Each row is a point on a landscape with many valleys, with its height.
A ball rolls from a point to whichever of its 2 nearest points has the largest drop for the distance, and stops where none of them is lower. Distance is the straight distance between rows; heights are no part of it.
Z199: [112 146 146 170 114 166  86 208 120 153 105 173 149  95 137  79 158 116
 155 123 150 131 194  70 163  97 117 129 159 101 111 160 147 111 126 178
 148 118 154 172  99 109  80 127 142 180 115 143 142 135 133 129 104 140
 134 147 140  91  98 124 202 143 104]  (h 4.66)
Z78: [140  66 131  95 155  95 170  33 186 147 105 136  94 107 197 121 159  93
 174  82  76  89 112 134 130 137 176 149  67 168  96  93  58 121 122 166
  71 112  99 151 154 133  82 115 176 111 150 112  97  94 128 162 121 152
 122  92 114 190 134 128  37 136 127]  (h 7.01)
Z862: [114  86  83 114 130 141 153 123 102 131 164 160 142 147 119 130 156 129
 125 140 153 117 151 174 124 129 124 154 156 106 125 174 163 129 118  93
 156 124 111  91 118 134 127 175 142 134 100 168 158 111 140  88 123 143
 151 113 137 143 136 130 141 123 124]  (h 5.33)
Z864: [177 146 160 128 125 132 128 141 128 117 110  67  94 144  74 174 148 149
 158 136  97 155 134 107 123  97 101  89 130 155 178 138 110 168 107 190
 144 184 170 137  77 113 146 192  51 102 171 115 125  98 192 155 144 194
 157 163  93 103 156 108 108 145 163]  (h 4.84)
Z379: [ 76 141 164 119 172  94 168  69 118 137 118 142 119 125 139 179 136 130
 127 142 149 112 134 146 127  87 195 122  85 176 114 127  91 100  83 111
 148 135 111  98 117 143 182 166 178 115  95 112  96  75 160 132 144 116
 165  75 160 174 121 168  86 128 141]  (h 6.81)
Z913: [124 113 124 101 125 158 123 117 110 151 124 101 121 139 144 134 156  97
 141 120 114 140  72 126 133 100  98  92  92 166 109 168  94 123 108 128
 141 118  75 103 121 132 146 143 147 120  86  94 115 145 114 147 108 122
  97 129 176 144 158 106 125 104 137]  (h 1.26)
Z510: [ 62 126 169 143 133 121 101 115 109 135 175 110 155 139 116 173 112 114
 110 133 173 164 132 103  87 135 122 135 109 154 116 115  98 128 138  73
 127 149  97  67 143 135 240 175 165 110 112  97 134 143 156 169 177  92
 113 129 160 148 167 143  93 111 129]  (h 5.79)
Z406: [160 117 116 132 168 144 114  97 105  88 161 105 164 186 101 100 174 144
 123  90 102 114 139 135 139 128 123 125 126 118 158 107 164 180 133 159
  70  93 142 125 133 154  97 141 115 110 159 161  99 116 158 178  89 111
  89 133  94 146 134  98 123 148 127]  (h 5.28)
Z155: [144  91  82 134 149 129 138  81 137 134 138 126 156 153 120 104 116 104
 174 106  68 188 137 117 146 131 128 147 123 135 169 164 134 123  80 199
  85  73 120 145 201 146  70  93  97 127 166 153 104  99 120 159 148 153
 110 157  84 127 131 112 131 150 191]  (h 5.47)
Z56: [111 153 138 146 118 144 131 120  97  74 149  82 132 137 118 114 100 142
 116 163 111 137 161 121 163 160 114  96 192 154 136 101 168 123 114 113
 125 148 167 156 146 127 120 152 130 129 183 152 149 107 136 105 207 157
 173 149 111  83 131 100 149 131 150]  (h 1.81)
Z989: [ 73 107 109 109 104 113 149 130 133 177 120 142 130  89 161 126  96  92
 112 134 103 133 132 179 133 137 147 182 117 118 111 172 115  88 113 129
 148  83  70 139 165 139 120 103 134 115 101 144 138 134 120 101 131  78
 128 113 163 117  99 159 120 124 163]  (h 2.71)
Z378: [129 110  81 133 150 185  98 112 113 122 160 146 168 181 117  60 147 119
 146  91 116 151 161 153 166 116 137 140 148  95 158 129 163 135 109 146
  80  50 112 126 167 160 101 110 149 131 125 197 112 121 137 155 120 109
 122 122 133 135 109 102 167 156 128]  (h 5.50)
Z321: [ 89 125 156 167 120 123  99 153 137 109 144 123 102 107 135 136 100 123
 108 151 179 162 123 114 135 134  55 112 160 138  92 106 120 122 110 109
 170 175 110 113  79 102 225 138 109 118 127 117 155 161 133 112 160 107
 138 136 145  83 155 127 146 119 123]  (h 3.62)
Z970: [151  78 135 108 125 154 123 123 138 178 108 114 123 110 154 193 106 140
 127 154  97 127  75  78  81 121  89 122  97 178  92  99  72 110 159  95
 119 166 103  92 160 117 172 126 114 103 137  52 130 192 113 145 129 143
 108 117 156 120 148 134 102  78  99]  (h 3.20)
Z585: [133 113 131 165  72  97 134 163 170 149 117 133 120  62 146 133 133 110
 173 124 123 128 143  48 104 115 114 139 148  85 124 168 104 145 110 199
 147 147 144 203  75  76  65 108  69 170 145  90 117 130 133 140  62 117
  97 161  78 117  85 133 130 152 124]  (h 3.45)
Z549: [145 118 140 168  71 116 102 158 173 161 104 175 120  80 164 104 171 119
 141  86 128 109 145  72 126  99 129 130 134  83  92 147 120 124 140 180
 146 121 167 194  83  89  53  97 103 197 108 114  86 150 115 162  53 101
  69 159 135 132  82 128 152 145 100]  (h 2.97)
Z307: [166 192 147  39 185 128 125 168  76 140 120 123 122 147 112 136 161 143
 133 141 138 189 102 147 148  92 137  61  86 167 157 163 122 168 109 116
 179 138 115  71  80 133 204 147 152 137  65 106 119  99 133 102 130 147
 178 143 160 124 140 118 131 148 138]  (h 6.47)
Z44: [126 125 129 177 148 117 106 164 118  74 167 144 138 152 114 124 156 155
 116 149 184 130 161 139  99 159  97 143 188  91 138 120 182 146 176  93
 132 136 135 121  86 103 147 166  96 127 134 153 138 119 140 100 124 111
 133 108  72 135 113 144 153 114 108]  (h 4.63)
Z251: [133 162 157 134 142 113 118 143 160  92 147 140 135 147 141 113 133 108
 110 110 164  97 104 139 149 132 105 105 110 160  81  87 134 129 134 105
 143 135  91  93 110 133 136 137 215 160  64 115 119 167 103 137 100 128
 127 129 174 161 147 129 127 113 105]  (h 2.61)
Z593: [182 129 106 109 118 151 139 150  60 148 137 137 166 163  83 113 173 143
 135 151  97 118 166 129 153 111 139 161 144 114 161 164 138 199  94 159
 153 129 159 129  92 114  79 175 117 158 102 143 116 124 150 143  98 163
 148 169 118 110 107  96 174 130 133]  (h 1.62)
Z706: [188 187 132  89 151 140  89 181  88 117 153 124 115 157  97 134 162 136
 118 133 150 204 138 123 140  92  98  60 145 183 141 153 106 167 130  86
 171 177  97  62  83 112 218 159 123 168  80  93 108 108 132 133 116 145
 133 171 151 138 135 144 130 134 130]  (h 6.24)
Z421: [ 93 125 154 126  93 146 139 168 148 165  70 106 116  94 144 160  95 125
 124 135 104 114  68 159  93 179 162 153 102 100 115 124 112  90 171 115
 123 109 116 146 140 136 157  66 133  89 125 138 168 174  96  52 166 109
 109  74 128  90 121 162 159 122  99]  (h 3.40)
Z104: [141  41  88 122  85 104 137  74 153 155 111 139 105 113 160 143 115 124
 116 134  99 140 118 142  96 172 128 159 132  61 110 141 135  86 151 119
 135 132 178 155 169 107 116 119  67 116 174 121 164 149  90 104 125  94
  92 125  98 134 125 130 129  97 106]  (h 3.96)
Z422: [159 118 130 139  98 137  97 105  72 108 144  86 140 176 102 157 137 115
 125 165 116 180 138 113 119 120  99 131 171 148 151 147 119 152 125 105
 138 166 130 141 127 131 139 201  60 126 158 101 111 103 150 172 185 142
 139 178 111 117 137 109 135 108 177]  (h 3.14)
Z5: [185 129 101 152 128 136 143 151  95  84 135 131 175 191  85  89 129 140
 141 139  90 125 174 130 139 143 132 152 179 104 169 122 183 178 122 171
 118 121 190 159 136 117  55 168  89 158 151 176 136 126 149 152 119 189
 165 156  95  97 110 112 162 132 135]  (h 2.73)
Z599: [170 170 160 112 119 164 125 143 122 120 109  68  90 149  66 160 145 170
 146 127  80  98  96  97 123 110 124  73 108 162 175 116 121 140 128 187
 126 163 191 114 116 142 124 141  79  85 174 144 145 113 133 118 114 187
 128 128 105  87 156  91 155 156 158]  (h 4.51)
Z314: [ 60 176 137 155 101  86 119  23 192  82 149 143 103  99 192 110  92 133
  83 127 190  69 139 155 133 160 173 130  92 151  64  80 113  83 107  95
 114 132 142 145 174 151  75 119 174 139 148 125 123  79 131 169 197 106
 146 113 151 123 168 121  43 167 113]  (h 3.01)
Z512: [183 179 132 124 114 177 141 147 133 104 108 120  98 162 147  78 159 135
 124 121 117  88  90 104 133 158 131  73 153 122 113  78 160 103 169 123
 146  91 191 178 142 119 111  95 145 111 142 148 160 142  57 126 103 134
  90 129 163 113 124  90 181 122 124]  (h 2.56)
Z827: [150 119 146 124 100 105 107 133 180 150 124 137 101  85 146 128 160 140
 145  93  96  78 111 130 131 101 136 112  88 113 116 150 113 121 133 169
 139 126 130 150 105 125  61  77 129 173  98  99  96 160 121 129  36 101
  68 137 142 152 108 126 148 137  86]  (h 2.45)
Z119: [177 116 125 146 133 169 172  98 156 119 114 109 119 190 133 104 156 120
 110 119 109  90 105 131 139 144 127 101 148 113 116  49 138 115 123 126
 135  81 176 177 148 140 127 130 127  66 143 152 155 132  90 112 125 134
 123 106 134 125 128  91 155 116 118]  (h 1.79)
Z993: [140  68 127 120 106 151 118  52  90 157 136  90 118 157 142 158 155  94
 134 174 111 158 120 112 117  75 102 110 134 154 130 164  78 127  67 113
 157 148 111 144 111 133 166 188  79  98 138  70 120  95 143 141 166 118
 129 135 133 134 136 104 125  96 145]  (h 2.33)
Z956: [168  92 113 123 139 135 150  91 129 139 118 105 114 166  81 157 117 116
 143 122  72 169 105 134 130 114 131 134 123 155 193 145 126 138  88 168
 102 121 148 125 178 163 105 124  60  96 167 173 100 105 142 145 171 183
 142 149  94 131 150 107 134 122 212]  (h 5.68)
Z224: [127 146 130 115 156 174  85 154  86 134 159 123 164 164  69 108 133 135
 129 123 134 164 144 152 143 113 144 147 135 115 187 134 148 170 120 115
 114  88  90  95 147 159 159 134 138 116 104 184 118 139 172 148 140 129
 120 155 140 123 133 103 162 147 148]  (h 5.73)
Z893: [116 150 106  66 149 136 133 209 109 155  99 136 120 107 100 116 120 143
 134 140 135 119 111 169 118 107 159 117 110  79 192 207 154 144 113 146
 167  92 125 110 102 142 131  99 141 149  74 162 142 146 151  36  88 141
 153 111 140 120  89 135 156 133 102]  (h 5.29)
Z477: [177 165 105 112 116 174 114 160  86  70 162 143 111 166 126  80 132 104
 105 151 163 129 115  94 163 128  69  63 203 138 117 122 140 180 151  64
 150 122 124 110 106 107 137 152 152 154 105 123 115 154  97 136 107 136
 119 174 167 146 115  80 120 117 124]  (h 3.02)
Z350: [138 114 138 153 120 105 154 170 183 135  89 148  94 127 139 140 158 122
 149  98 156 102 100 187 109 115 127 144 117  96 116 111 133  85 119 144
 169 125 129 153  80 100 125  92 100 136  75 139 135 137  86  96  72 128
 119  99 120 141 119 174 161 115 112]  (h 4.62)
Z880: [183 158 120 124 102 172 134 193 111 140 106 128 123 165  96  83 152 137
 141 101 108 109 144 121 132 128 125 101 173 111 157  90 170 120 154 142
 153 114 200 170 138 113 102 110 114 122 129 177 160 145  84 127  97 177
 129 138 139 105 129 122 206 116 127]  (h 3.23)
Z964: [160 142 112 121 122 133 151 169  92 130 128 118 142 123  89  99 123 129
 147 139 118 128 172  87 203 103  94 100 136 124 136 154 124 194  98 188
 146 138 160 135  74  84  83 167 161 169 108  91 114 128 141 148  97 162
 174 201 125  99 148  82 119 155 137]  (h 2.65)
Z221: [ 87 187 176 163 129 128  83  93 146  80 160 122  84 124 142 114 133 110
 115 172 205 129 116 144 144 117 114  84 140 145 100 113 130 104 100  98
 181 129 106 137  81 128 178 123 164 124 113 115 153 112 119  93 167  80
 129 104 157  97 139 105 149 151 119]  (h 3.63)
Z655: [ 97 154 128 130 159 134 185  70  95 102 139 115 162 191 109 122 151 160
  99 121 156  78 167 136 155 153 181 147 116 147 120  78 148 145 109 121
 115 104 159 119 158 153 117 163 215 100 150 169 120  82 133 138 161 138
 177 121 137 126 147 129  99 154 141]  (h 3.33)
Z915: [126 154 136 162 101  93 121 169 157  93 119 111 110  54 147 129  91 123
 167 136 139 127 132  71 135 129  86  94 139 122 108 175 125 125 143 168
 142 179 120 184  66  97  72 134 118 180 138  73 143 129 128 135 112 133
 127 152  87 102 132 131 112 141 115]  (h 3.88)
Z312: [130 123 142 145 132  79 122 120 173 111 133 138  96 118 130 173 144 150
 114 143 176  92 142 149  97 119 122 127 129 123  96 113 141  92 122 100
 175 176 125 103  71 110 169 128 127 149 103 119 132 127 119  91  88 120
 133  91 131 148 138 182 154 105  93]  (h 4.95)
Z399: [110 197 119 130 129 146  97 110  86  68 195 122 134 162 143  91 126 119
  97 146 174 127 162 103 146 169 107  99 180 153 101 114 161 154 152  79
 135 113 109 123 150 123 133 159 195 156 143 119 124 136 101 161 156 103
 115 166 164 126 113 118  99 136 146]  (h 3.73)
Z869: [134 125 138 109  98 120 134  85 160 145 115 129  86  99 142 182 100 142
 110 151 101  85  70 108 104 138 138 108  92 150  74 116 103  83 146 115
 147 154 126 100 150 127 137 104 147 120 132  92 138 188  98 119 115 127
  95  98 174 126 148 143 124 103  86]  (h 2.51)
Z454: [129 156 155 161  92 171 109 245 143 209  72 181 137  84 129  91 146 130
 151  80 143 138 157  37 116  64  90 117 164 112 132 131 131 130 141 165
 143 142 180 176 104  80 113  85 105 161 121 125 111 155 118 152 105 163
 127 162 146 102 109 143 176 145 119]  (h 4.32)
Z181: [111 107 136 116 114 169 171 217 148 191  60 113 106 120 132 129 122 121
 139 126  84 114  54 164  87 135 121 142 109 112 152 160 115 104 138 157
 161  83 123 161 118 116 154  89  89  59 104 138 148 161 125  46 130 144
 132  77 126  88 128 154 144 114 130]  (h 3.86)
Z60: [ 99 160 108 131 139 135 130  37 134  81 160 117 122 168 179 103 130 123
  90 121 169 115 129 135 133 161 133 118 145 136  86  80 153 116 129  84
 117 111 122 133 169 135 134 139 174 121 157 135 113 107  96 179 163  88
 121 125 147 145 120 112  87 141 133]  (h 3.83)
Z674: [156  66 103 117 123 131 115 132 144 172 153 136 108 103 112 156 120 145
 121 159 120 200 152 149 125  79  91 154 168 111 176 157 117 138  69  94
 154 172 122  99  98 112 204 115  13 127 127 114 106 128 157 107 130 129
 142 173 135 124 110 124 159 105 146]  (h 0.91)
Z348: [161 176 138  81 170 101 141 154  87 105 136 129 152 153 109 135 144 137
 113 109 138 101 110 110 110 133 140  90 109 170 123 106 148 160 175 102
 117 140 111  80 124 141 145 125 192 142  91 117 115 149 105 148  86 146
 114 118 132 170 152 144 116 107 107]  (h 3.21)
Z145: [133  90 114  56 157 155 125 194 101 191  93 127 165 114 161  60 143  99
 160  73  59 142  83 155 131  77 123 136  98 157 162 168  77 151 124 136
  90  86  77 121 113 139  94  61 120 131  55 102  85 164 120 115  68 128
  89 133 166 148 118 114 128  98 126]  (h 2.75)
Z10: [122 182 150 119 135 166 110 125  92 120 125  81  94 150  89 153 137 142
 145 135 122 140  94 118 139 136 123  81 110 168 141 123 133 112 135 142
 126 133 123  92 148 146 154 123 139  91 148 147 145 126 113 131 154 146
 114 130 147  98 160 114 156 140 173]  (h 4.16)
Z577: [117  54  96 124  88 104 142 115 136 190 117 138 117  97 151 139 138 116
 138 138  82 131 142 153 105 144 137 193 126  76 114 179 111  99 105 140
 156 116 123 148 141 102 113 115  83 120 128 122 134 142 109  87  95  91
 100 132 124 122  94 169 155 103 150]  (h 3.39)
Z773: [ 99 119  82 145 137 107 133  66 143 100 135 122 177 134 124 119  76 136
 170 114 112 197 140 109 149 131 168 156 110 119 165 163 139 102 101 183
  48  76 109 125 225 138  74  78 116 153 205 123 100  72 147 188 162  99
 114 140  76 126  95 131  84 178 171]  (h 5.27)
Z450: [122 147  93 146 143  83 126 101 170  61 134 131 123 116 161 122  90 138
 137 106 143 138 153 143 121 171 138 128 137 109 108 105 181  87 203 116
  71 120 147 141 162 118  77 109 120 144 172 139 140 119  95 158 117  96
 119 119  85 162 117 156  94 147 120]  (h 4.67)
Z72: [125  66 100 120  82 124 124  71  97 138 137 126 137 131 162 159 137 129
 102 169 120 123 142 122  93 173 121 149 166 101  76 143 134 103 144  72
 147 168 149 126 151 122 147 168 105 122 173 120 159 128 110 120 145 103
 111 123 128 124 147 135 147  95 114]  (h 4.46)
Z755: [106 149 161 156 142  76  99 112 130 109 203 146 142 130 105 176 115 140
  74 153 176 136 178  97 109 131 114 108 142 162 101 114 127 137 121  88
 174 173 107  62  82 109 241 193 175 145  98  93 112 147 170 127 132 108
 122 108 158 132 153 176  96 116 113]  (h 5.52)
Z774: [164  64 122 131 162 145 165 134 140 182  71 119 130 153 106 179 136 132
 151  97  92 144 103 136 105 138 137 180  87 142 147  63  77 140 148 159
  59 119 121  84 172 139 173 112  98  52 147 146 108 145 135 162 135 178
 118  98 101 155 151 161  90  82 148]  (h 6.21)
Z205: [129  99 123 111 128 139 130  63 115 146 149 133 100 127 123 154 138 117
 112 190 127 169 125 162 131  76 121 124 162 126 153 162 130 121  69  93
 167 142 114 128 104 135 193 123  63 107 129 111 114 108 145 100 164 103
 151 125 149 131 115 114 159 115 150]  (h 2.47)
Z320: [115 116  64 150 133 104 107 117 141  96 139 142 176 134 148 105  89 134
 164 113 122 197 173 129 133 140 147 153 153  85 144 139 168  83 141 143
  58  84 112 109 209 111  92  86 106 169 173 152 132 113 112 170 109  85
 131 121  90 150  98 141 133 163 143]  (h 5.01)
Z795: [133 137 107  93 123 169  93 198  78 139 147 166 143 137  98 111 169 132
 126 161 151 134 140 148 101 132 143 130 165  87 159 217 171 148 142  94
 179  91 113 103  94 138 140 156 133 144  75 169 144 138 152  56 111 149
 121 112 155 122 107 121 188 139 118]  (h 5.57)
Z177: [124 133 127  93 113 101 133  93 183 151 128 131  73  83 138 149 116 136
 131 121  89  73 101 164 119 126 167 121  69 133 119 147 124  73 149 140
 123 117 116 119 150 150  71  73 155 136 119 127 137 140  97  96  83 101
 109  87 157 147 128 152 126 133 113]  (h 1.76)
Z767: [115 115 125  94 149 147 121 219 131 180  96 159 178  92 120  67  92 120
 140  84  91 137 113 155 125 104 157 187  78 101 165 161  98 136 150 125
  89  85  68 129 144 146 114  48 147 140  65 128 132 169 138  90  76 108
 115 116 149 141  89 161 146 119  95]  (h 1.99)
Z740: [104 180 125 118 115  78 117 138 133 111 127 141 138  83 120 141 101 133
 100 126 157  71 129 149 159 158 169 128  86 118  90 152 155 110 115 159
 141 105 125 114 158 150  51 110 232 200 112 138 152 137 125 102 111 122
 124 140 165 102 122 122 129 151 114]  (h 1.39)
Z538: [142 150  86 103 130 119 161 135 112 107 141 112 121  97 103 124  68 140
 125 159 138 126 169 100 214 131  95  80 155 144 133 135 144 132 101 138
 138 147 148 111 124 104  87 151 182 164 141 102 133 125 113 113 143 157
 194 185 142  95 140  87 104 146 140]  (h 3.31)
Z750: [133 143 155  72 197 114 155 123 102 147  98 129 131 151 117 168 150 149
 125 160 130 137 118 141 125  91 171 100  88 156 143 119 109 143  92  99
 177 127 114  78  97 133 228 180 158 100  83 118 107  93 170  92 134 142
 185  93 157 154 124 153 120 124 125]  (h 6.66)
Z607: [129 148 120 124 142 141 117 226 114 158 103 152 154  98 100 105 135 138
 149 116 150 124 147 112 121  97 129 142 130  79 166 170 145 159 121 163
 154 139 130 133  91 119 111 105 116 179  87 142 146 143 143  93  72 148
 140 153 109 116  85 138 180 126  82]  (h 4.98)
Z419: [ 86 158 153 162 111  36 107  76 162  88 163 154 107  99 119 201 115 147
  85 158 196  96 176 130  86 141 148 134 130 141  81 129 140  87 122  97
 158 193 139  72  91 117 177 146 151 160 132 117 118 107 138 114 119  99
 120  82 123 143 154 188 113 125 117]  (h 5.21)
Z971: [ 96 158 156 131 106  94  92 165 145 123 132 168 169 112 133 131 131 101
 116 107 143 111 124 154 152 139 124 143  91 142  86 161 153 118 122 158
 134 133  90  86 127 155  95 126 242 205  71 132 136 155 121 136 106 117
 101 140 182 133 142 147 138 131 129]  (h 2.02)
Z98: [ 75  96 176 163 140  91 112  67 157 137 136 114 115  96 142 171 114 123
 141 113 143 135 117 127 116 112 143 154  71 141 121 109  76 128 149 128
  79 146  95 132 118 150 159 131 138 100 146  81 105 116 175 159 165  70
 119 101  90 178 140 136  50 119 102]  (h 4.56)
Z984: [156 175 154 100 145 150  56 196  65 118 164 108 143 167  82 107 153 130
 135 119 140 188 157 125 128 100  92 122 148 162 175 131 127 175 155 100
 135 150 100  95 105 127 180 166 111 136  96 131 116 134 159 168 131 150
 126 176 138 136 145 120 147 129 149]  (h 5.98)
Z473: [104  81 149 184 148 104 124 103 172 113 124 106 129 111 151 155 120 116
 150 112 126 148 152 118 127 149 100 164 113 100 120  97 116 137 151 161
  67 133 109 161 111 110 135 136 102  88 178 102 118 130 141 157 139  85
 118 123  63 146 143 146  88 141 134]  (h 4.78)
Z955: [ 95  82 161 145 128  84 143  81 176 161 113 168  97  62 156 150  86 128
 132 107 130 102 113 138 126 121 186 184  75 134 116  88  37 138 159  95
  84 154  91 124 139 161 133  96 148 107 121 115 100 122 178 145 164 110
 158  82  95 188 118 153  35 106  83]  (h 4.33)
Z729: [177 142 137 178  90 157 109 154 108  99 155 126 153 178  86 121 200 150
 140 135 114 102 172 117 100 141 120 162 176  97 166 133 165 176 141 171
 123 143 199 148  91  99  78 195  43 132 165 163 128  96 152 166  82 150
 108 136  87  99 100 114 172 154 152]  (h 3.49)
Z677: [143 162  72 118 155 116 142 103 108  45 143 139 167 170 167  79 104 135
 102 123 127 148 131 131 118 183 129 118 175 128 132 110 204 130 209  80
  77 108 158 144 186 128  93 138 132 162 182 144 132 110  99 183 151 109
 131 142 102 158  93 143  85 121 143]  (h 4.30)
Z723: [138 101 128 135 122 172 148  69 122 158  70 107 121 181  86 158 126 121
 120 111  71 152  74 137 126 149 174 158  87 141 171 125  85 137 120 164
  63  96 158 124 191 197 141 120  98  32 189 175 107  88 149 117 206 155
 114  98  95 124 141 111 118 131 194]  (h 5.87)
Z868: [147  93 128 147 102 150 177 184 167 182  81 147 110 134 145 122 168 103
 154  95 114 118  66 153  96 111  99 125 117 106 131 142 118  99 114 182
 167  79 146 163 114  98 114  96  72  80 103 138 133 134  90  98  80 155
  96  95 113 127 140 134 152 122 142]  (h 4.26)
Z90: [107 169 106 108 144 152 141 110  95 127 147 104 133 166 119 106 148 124
 129 101 124 114 147 136 161 143 125 114 110 157 115 119 150 119 103 145
 118 107 116  99 167 144 117 146 210 123 132 178 143 110 101 159 132 145
 138 132 168 110 168 131 136 143 178]  (h 3.77)
Z156: [147 112 144 100 135 179 131 130 124 179  69  92 126 174 113 148 167 121
 139 118  46 122  80 151  95 137 146 148  64 154 153 113  91 121 142 169
  81  80 114 121 163 162 150 120  98  23 147 151 119 113 123 130 133 140
 103  68 116 108 164 146 137 119 173]  (h 6.02)
Z800: [130 125 124 195 110 142 108 178 129 109 140 126 149 145  86 132 132 149
 124 156 142 139 154 128 106 155 117 166 193  48 180 116 178 159 141 132
 128 120 172 145 101 104 139 149  29 129 148 167 126 143 154 129 125 108
 127 136  75 102  72 133 176 124 133]  (h 4.14)
Z744: [ 66  90 143 126  98 126 132  53  97 143 111 117 135 126 173 154 134 122
 103 158 117  89 114 112 110 165 150 141 113 143  51 148  95 100 114 106
 156 152 134 146 144 134 154 187 162 103 155 110 159 108 140 102 165 111
 117  93 151 111 148 140 123 110 118]  (h 4.80)
Z778: [ 99 176 136 140 111  69 109 117 187  89 139 124 100  40 134 131  44 140
 111 149 150  64 121 142 163 162 157 102  91 132  90 102 134 101 134 139
 123 124 130 143 161 140  38  88 187 181 124 127 155 143 128 103 156 131
 144 130 141  93 138 100  90 155  85]  (h 2.05)
Z943: [150 183 110  84 168 115 130 132  44  76 140 126 162 172 128 109 139 133
 111 121 134 129 118 106 101 162 142 111 149 158 134 124 172 170 198  83
  88 133 129 103 169 142 126 141 152 138 150 143 121 103 105 185 136 136
 114 141 102 168 135 142  98 108 144]  (h 3.80)
Z788: [169 119 120  97 132 182 130 161  99 135 131 127 126 157 131  97 170 108
 136 130 138 127  97 117 151  90  78  69 145 138 136 138 129 156 118 111
 151 114 119 114  98 122 123 148 144 116  92 121 129 134 123 128  99 158
 138 139 142 138 155  72 151 112 115]  (h 2.15)
Z543: [115 109 150 110 152  89 125 145 150 152 158 149 174  78 146 116  93 126
 126 107 126 125 146 130 118 114 145 165  98 128 129 112 111 130 162  78
 100 148  61 135 137 149 119  99 155 153  95  94 127 142 132 134 112  87
 135 126 111 171 109 144 111 131  92]  (h 3.55)
Z524: [107 107 114 118 103 132 118 216 153 177  75 154 155 108 136 112  91 114
 143  89 123 149 104 177  94 159 159 198  94  50 146 142 126  92 176 101
 100  93  87 136 158 127 143  70 128 126  90 141 163 170  90  72 112  86
 113  97 122 117 103 190 162 120  98]  (h 2.81)
Z323: [134 131 152 155 166 121 170 151 163 122  92 100  72  93 109 189 109 142
 159 132 120 143 102  95 123 122  91  92 114 150 136 113 100 159 128 213
 130 178 146 124  72 106 158 139  86  98 159  97 123 147 153 125 137 186
 154 146  95 115 138 130  69 125 137]  (h 5.16)
Z108: [137 117 156 124 159 130 133 207 153 164 111 152 168  75 135  79  61 125
 124  98 116 139 117 106 139 109 112 174  95 114 144  92  85 134 143 107
  99 154  68 164 129 146 109  61 123 143  92  87 147 173 111  96 122 119
 153 137 110 121  85 132 131 137  83]  (h 2.91)
Z393: [133 184 113 140 116 108 143 180 128  73 123 127 121  72 130  95  59 141
 123 167 165 120 139  85 188 132  95  70 175 109 119 133 161 130 132 121
 158 141 164 165  86 104  68 128 131 187 124 100 139 148 114 100 128 143
 174 161 118  91  95  89 124 138 113]  (h 3.87)
Z714: [ 90 120 121 141 123 102 133   4 167 109 114 147  93 135 196 134 107 110
  92 122 149 101  97 136 120 150 161 123  99 145  58  83  97  86 129  92
 111 128 135 129 174 141 133 137 144 111 151 117 107 107 113 184 165 105
 114  91 151 168 139 118  61 138 109]  (h 3.42)
Z187: [119  88 132 125 113 148 101 161 137 172 132 118 110  90 118 146  77 136
 114 155 128 203 127 115 113 116  67 142 155 138 138 129  91 115 101  92
 154 189 116 105 121 115 218 120  42  91 145 108 155 165 139 103 174 136
 148 169 148  85 155 117 151 112 147]  (h 2.72)
Z52: [104 100 102 161 150 108 137  88 128  90 191 174 124 143 129 132 146 154
 100 161 207 115 174 158 110 147 128 168 186 110 115 127 170 122 120  75
 153 152 135  98  88 115 158 167 131 133 132 166 150  97 151  84 167 127
 164  91 104 134 128 139 121 114 107]  (h 5.00)
Z154: [ 84 182 135 170 101  88  98  57 174  61 159 123 102  86 154 110  83 129
  78 142 186  75 145 157 169 162 146 123 119 128  68  84 142  83 100 123
 126 109 144 169 151 146  69  98 162 148 154 127 152 113 119 114 168  90
 115 129 158  77 135 100 100 173 115]  (h 2.58)
Z884: [ 82 159 125 131 129 119 175  91  86  89 155 119 154 141 114 142  97 159
  81 161 160 106 181 128 150 167 167 132 189 142 118  85 171 131 109  86
 131 133 170 134 161 139 127 139 182 132 175 155 145 109 141 109 210 138
 177 142 140 101 120 126 104 142 135]  (h 2.70)
Z853: [ 65 111 149 158 119 130  96  27 125 124 170 124  98 134 142 136 139 106
 112 168 171 136 136 155 130 100 119 139 128 121 119 134 118  96  80 103
 142 131 105 128 101 140 189 138 101  85 143 107 130  96 138 111 169  65
 124  90 134 126 145 113 129 143 125]  (h 3.18)
Z670: [108  83 132 114 151  86 185  37 145 137 116 130  86 106 152 164 143 111
 170 113 113 109 132 141 139 103 169 145 100 164 110 132  82 108  85 145
 109 138 101 133 126 131 113 128 150 117 140 109 105  79 139 139 127 141
 146 104 127 185 134 148  71 133 152]  (h 6.93)
Z424: [141 107 132 174 117 147 170  79 125  72 114  92 118 173 137 117 112 121
  90 150 110 104 108 122 140 175 128  95 190 126 121  63 155 121 128 110
 118 128 214 187 154 139 127 135 105  88 190 157 148 118 111  90 208 165
 148 118 113 109 125  90 133 105 128]  (h 0.56)
Z475: [120 108 151  95 148  76 168 121 156 143 126 171 151  75 164 112  99 117
 128  93 121  94 121 153 115 116 196 158  70 148 127  89  67 141 164  67
  88 146  86 126 144 170  88 103 171 148  76 115 114 111 138 143 134 130
 171 100 103 198 121 139  48 124  79]  (h 3.99)
Z931: [166  86 125 136 149 134 136 131 134 135 129 109 162 141 143 119 156 121
 137 102 100 131 133 127 126 133  91 135 128 112 131  94 136 159 147 155
  89 109 122 159 134 122 114 127  93  99 151 120 116 146 126 172  98 121
 103 141  88 152 128 115 120 118 120]  (h 5.04)
Z46: [125 102  94  84 150 150 130 155  96 158 115 116 151 117 121 100 140 111
 154  94  91 161  78 125 141 107 119 137  85 142 142 193 107 158 117 170
 103 101  93 109 137 139  93 101 131 125  89 126 116 146 136 145  90 145
  82 166 137 131 150 103 130 104 143]  (h 2.09)
Z779: [173 147 132 139  98 165 107 222 117 174  92 140 128 141 115 117 172 143
 158  86 121 125 143  98  98  98  85 119 161 110 150 115 149 134 157 151
 135 142 173 144 116  85 121  99  84 140 136 135 117 151 100 165  69 157
 103 153 126 125 134 148 195 126 128]  (h 3.85)

For each start below, name the point where the ball stops.
Z795 -> Z424
Z862 -> Z593
Z156 -> Z740
Z323 -> Z424
Z224 -> Z767
Z755 -> Z767
Z864 -> Z424

Call two points neighbours if one is among the 2 nearest of the other. Go from one point of each pair to the other, from neighbour to neighbour, staying as low as possible. Name the highest point that can't be avoided.
Z767, Z913 -> Z145
Z740, Z913 -> Z60
Z593, Z913 -> Z915
Z993, Z674 -> Z205
